Points on a hilly landscape, in no order, each with its height.
A ball rolls from a point to the lowest of its 2 nearest points, and stops where none of them is lower. Distance is the straight distance between rows; heights are no part of it.
J_221 (h 190): [-32   2  13  20   7   2  -4  -9   5  26 -26  -4   8  19  -9 -28 -19 -23
  24   0   5  14]
J_410 (h 597): [  3 -20 -11  49   7 -23  -8   6 -19  10   2   9 -10  24 -25 -25  -8 -28
  16  -7   8   5]
J_780 (h 706): [-33 -29 -11  27  -5  -5 -14 -31  15 -11   2  -6  -3  28  -8  24  -6   6
  29 -13  20 -13]
J_259 (h 244): [-13  32  16  -8 -24 -14 -23 -18  34 -49  59   5  23  -9  29  27   0 -39
  33  -8   5  -1]
J_705 (h 340): [  5  25  24 -12  11  13   3   6  -6  14 -43 -20  19 -25  22 -21  25  -3
 -30  13 -30  -4]
J_718 (h 347): [-36   5  30  -3  -8  -1   2 -33  11  -8  10  31   4  24   5  -7 -10   4
  32 -12  13  -2]
J_316 (h 431): [ 17   0 -36 -23 -17  -1  -3  51 -22   7 -13 -18  -4  -7   0 -12   2  13
 -15  20 -22 -10]
J_896 (h 329): [ 28  10  -6  -6  -1   5   7  22  -6  37 -39 -35  -8  -8  -3 -16 -11 -10
 -25  17 -24   4]
J_703 (h 489): [ 10  23  19 -33 -24  22  -8  -3  15  -9  16   6  13 -27   7  19  -4   8
 -34 -13 -37  -4]
J_114 (h 679): [-31 -35  -9  10   5   0   9 -42   8  10 -29  -9 -14  22  11  18   1   8
  -1  -4  17 -10]
J_503 (h 701): [-29 -23 -24  36  -6 -25 -23 -16  -9   2  15  12   0  35 -24   2 -21  22
  43 -12  37  -3]
J_282 (h 654): [ 26   9 -15  28  -5 -15 -25  20  14 -16  30 -10   5   4 -31 -13 -24 -25
  33   2 -29  22]
J_939 (h 664): [ 39  13 -22  14  -4 -16  13   3 -22 -22 -18 -13   1 -14  -2  -3  11   1
 -23   6 -46  -7]
J_726 (h 317): [  2 -19 -14  17   2   1   4 -15  -1   5  -6  14  -7  -6 -31  10 -23  20
   5 -14   4   8]
J_201 (h 380): [ 18   6  -1 -17  10   5  18  41 -26   8 -43 -29  10 -32  28 -12  37   9
 -40  28 -24 -19]
J_332 (h 509): [-28  -8  -8 -21 -29  -4 -29  -8  15 -43  34  13  -9  15  15  29  -4   4
  37 -12  26 -12]
J_658 (h 408): [ -9 -28 -16  -5  25   4  -9 -19 -10  18   8   4 -10  -1 -42  35   1  46
   2 -24  13   5]
J_919 (h 598): [-12 -44 -33  32  26 -12  34   5 -31  31 -22  13 -21  11   1 -10  14  33
   7   5  53  16]
J_536 (h 534): [  2   7   2 -31 -24  20   0  -7   1   5  -2 -10   6 -36  -1  33   7  39
 -27 -17 -12 -33]
J_54 (h 501): [-20 -25   9 -25  17   2 -18 -17  30  -4  29 -11 -13   4  -9  53   4  47
  11 -31   3   0]
J_33 (h 627): [ 11   0 -14  42   7 -19 -14  10  -9  -1  43   5   4  22 -42 -27 -16 -15
  53 -17   3  12]
J_777 (h 374): [ 11  28  11  -2 -35  28 -36  22  34  -3  30 -15  11   6  38 -14 -20 -37
 -30   7 -46  16]
J_852 (h 330): [  4  26  20  -3 -14  18 -19  -9  44 -17  43 -10  22   7  30  -4 -14 -40
  -4  -2 -15   5]
J_745 (h 428): [-11  -4  -6 -28 -14  -1  14  18 -32 -18  -2  20  -8  -5  -6 -23  12  28
  13  10   7  -3]
J_657 (h 357): [  2  21  18  14 -11 -23 -28   2  26 -34  58  12   2   6  -5  22 -15 -21
  44  -8  17   8]
J_361 (h 450): [-13  16  37 -36 -27  28 -12 -14  23 -11  15  17  10 -10  -1   4 -22 -10
  -4 -14 -19  10]
J_572 (h 565): [-34  -9  11 -12   8  -5 -29  -7  45 -24  59   5  -6  20   3  57   3  27
  29 -33  11  10]
J_851 (h 583): [  4  15   4 -13 -18  -2  12   7 -17 -12  -3 -17  23 -50  19  39  31  52
 -26   7  -9 -57]
J_982 (h 559): [ 13 -13 -21  -7  20   2   6  -2  -3 -31  12 -16  -7 -14 -20  25  18  34
  -9 -21  -2 -13]
J_890 (h 688): [  7  13  -8  20  11 -15 -12   7  22 -28  24 -24  18  18   7   3   2 -50
   5   1   9 -12]
J_965 (h 436): [-15  15  23 -22 -31 -13 -30 -10  20 -23  41  24  -1  15  -7  40 -20 -16
  47  -9  37   5]
J_995 (h 426): [ 18   5 -29  -4 -29  -1   8  29 -32   1 -17 -16   8 -38  13  -8  21  15
 -41  36 -28 -18]
J_678 (h 385): [  5 -13 -21   1  19  20 -22  -1  44 -16  11 -19   1   4 -12  23 -15  -4
 -17 -22   5  -6]
J_701 (h 407): [ 19   5  29 -10 -23  27 -31  14  40  12  22 -27  20 -17  52   4  -2 -26
 -51  -9 -54  19]
J_23 (h 499): [ 17 -11  12 -17  39  22  30 -15  -6  24 -34  -7 -16 -30 -10  17   2  23
 -27 -16   5   7]
J_115 (h 367): [ 41  17   3 -15  -1  -3  29  39 -34  59 -58 -21 -16 -17  10 -19  -2  -1
 -30  28 -18  10]
J_511 (h 570): [ 13   0 -11  37  -3 -32   6  17 -23   4   2  20  -4  34 -15 -35 -10 -39
  19  18  41 -12]
J_783 (h 366): [ -1  15  18 -22 -11   9  17   4 -25   4 -10  37 -14   9  -3 -44  13   2
   8   8  -3  -1]
J_865 (h 487): [ -9  -8  -5 -31  -7   5  -7  17  11  -6   6   0 -11   9   6 -11   9   6
 -11   1   4  -8]
J_632 (h 492): [ -7  -1 -12 -14 -25  -5  26   5 -33  -7 -13  12  13 -38  11   0  28  41
 -12  14   1 -15]
J_37 (h 476): [-10  -9  -2  11 -28 -21  26 -13 -24 -15 -14  38 -11  31   8 -29  -4 -11
  -1  19  35 -12]
J_439 (h 236): [ -4  35  37  -8  -7   3   0 -33  -6 -22   1   9  16   0  19 -20   5 -31
  -8   1 -28  -3]
J_945 (h 439): [ 35 -14   5  -1  40   7   9  19 -25  65 -52 -19 -23 -27 -21   6  -6   4
 -10   8  10  17]
J_444 (h 295): [ -8   1  25   0   4   9  14  -7 -40  33 -49  -3   5 -11  22 -17  10  -2
 -13  17 -13  -3]
J_901 (h 676): [ -4 -23   9  47  35 -11   3 -27 -21  31   3  28  -6  20 -38 -15   3  18
  30 -21  33  25]
J_61 (h 641): [ 19  14 -17  11 -22  -1 -11 -14  -2 -21  -3 -16  12 -33  -4  16  -8   6
  -8 -16 -37   0]
J_689 (h 356): [ 12  25   2 -25 -45  12   6   5 -13 -15  -4  17  -6  -5  12  -7 -17 -17
  -5  22 -19  -3]
J_49 (h 471): [ 19  -6  15   1  39  10   5 -10  -1  47 -40 -23  -2 -27 -24  17 -12 -11
 -28  -8  -6  25]
J_307 (h 672): [ 24  24  -6  17 -11 -15  -9  18  26 -43  35  -7   0  13   3  -7 -17 -50
  17  10 -24   5]
J_101 (h 331): [  3  -5 -10  -5  23  20 -11  -4  29   3  -7 -14  -1  16 -10  -8 -22 -32
   1  -9  12  -1]
J_853 (h 402): [ 34   6   9  -7  33  -8  24  37 -22  43 -65 -32 -16 -36  14   5   8  -7
 -15  27  -8  27]
J_200 (h 558): [  0 -32 -33  -4  23  -2  21  20 -24  34 -12  14 -20   0 -20 -26   8  11
 -15  12  38  10]
J_864 (h 643): [-20 -14  -9   5  49  -4  -1 -14  30 -10  42  -3  -3  40 -13  19   3 -12
  19 -23  46 -17]
J_279 (h 611): [-31 -13  11  -8  30   4   1 -15  32 -24  46   6 -10  14 -14  20 -11  -1
  24 -27  16  16]
J_580 (h 269): [-29  -8  22  16  19   2  -7 -25  10  25  10  32  10  37 -20 -19  -8 -14
  36 -12  21  15]
J_317 (h 246): [-19   3  27   7   4   9  -1  -7  -3  26 -54 -10  16   7  18 -13   7 -27
   7  14 -16  16]
J_695 (h 75): [-43  10  23  -1  -7  -1 -22 -22  42 -30  48  18  16  22  29  18   4 -18
  42 -11  12   9]
J_274 (h 294): [ 18  41  22 -11 -23   2   1  -8  -2  -3  12  28   0   7  -6 -24 -10 -28
   6   6 -31  15]
J_955 (h 668): [  7   7   2  16  44 -19   9  -4  31 -29  30  -3   7  28  -9  -5   2 -33
  18  -3  41 -26]
J_212 (h 435): [  3   9  40  -4   9  35  -9  -8  35  25  -2 -15  15 -24  27   5  -2 -28
 -42 -15 -33  21]
J_770 (h 282): [  1  -5   2  -6   7  14 -19  12  19  27 -16 -31   8   2   6  -8 -24 -23
 -20   9 -12   9]
J_598 (h 527): [  7 -11  -8 -16  42   7  27  10 -13  11 -23  -5 -14  -6  -5 -13   2  18
 -11   1  16   8]
J_394 (h 607): [ 17  -1 -21 -12 -15   5 -13   1 -10 -33  26   2  -2 -15 -16  22 -11   8
   8  -5 -17  -6]
J_888 (h 375): [ 27   9  -6 -43 -16  18  -6  36   4  16 -15 -21  -7  -9   4 -11  -5  -4
 -44  15 -29  -3]
J_672 (h 660): [ -7  -4 -19  15   1 -11 -21   3 -21 -12  35  16 -12  16 -30   4 -12   2
  39  -9  18  13]
J_393 (h 427): [ -5  -7  10   8 -16  -7  25 -11 -39   4 -46  41  -2   4  11 -33  11   5
   4  17  18  -1]
J_682 (h 283): [ -4  30  19   0 -23  10  -6 -25  15 -22  13  -9  20  21  36 -19  -7 -51
 -18  20 -11 -11]
J_462 (h 642): [-27 -33  -8  21  30 -12  12 -19 -17  13 -19  19 -15  28 -10  -6   7  25
  25 -10  41   4]
J_930 (h 530): [ 14 -17 -38  22 -19 -31  16  17 -35  -3   3  21 -11  16  -3 -30   2  -1
  11  28  30  -6]
J_749 (h 406): [-38  -1  25 -30   1  21  -3 -26  35   5  18  22  -1  10   9  11  -6   2
   1 -10   2   1]
J_17 (h 696): [ 26   4 -20  36  -6 -28  16  35 -32   8 -23   0  -3  -6  14 -50  27   8
   9  27 -32  19]
J_455 (h 458): [ 15   5  25  -8  39  23   7 -11  50   6  11 -10   9  -9   3  -3  -8 -27
 -25 -21 -11  25]
J_185 (h 498): [-14 -13 -25  -1   5  -9   5  -6  -9   1 -11  -6  -4 -21 -22  41  27  67
  -8 -17   4 -18]
J_830 (h 538): [-24  -7 -19 -23 -17  -6  -6 -11  13 -39  17  -7  -7  20  26  19  10   8
   4   2   3 -22]
J_647 (h 681): [ 33   4 -21  37 -15 -18   3  15 -19  -6 -32 -12  -5  11  12 -24  -5 -17
 -12  30 -25   7]
J_758 (h 198): [ 15 -22 -35  23  -1  -8  22   3 -42   6  -9  14 -22 -22 -46   8  -9  34
  -6  -3  19   5]
J_289 (h 620): [ -7  23  14   0  -2   7  21  12 -24   2 -27 -28  33 -38  22   8  56  46
 -22  13 -14 -47]
J_182 (h 550): [-18 -20 -14 -11 -20   0  38  11 -17  10 -18  24   1 -27  14  13  35  77
 -25  20  24 -28]

Call two points neighbours if one is among the 2 nearest of the other. Go from one point of each pair to the other, from neighbour to neighbour, staying as low as possible. Name the highest point that can't be avoided.
J_896, J_783 -> J_455
J_221, J_770 -> J_316
J_896, J_758 -> J_182

For each start below, name the point where the ball stops.
J_114 -> J_896
J_212 -> J_439
J_394 -> J_758
J_890 -> J_758
J_410 -> J_783
J_703 -> J_221
J_995 -> J_221
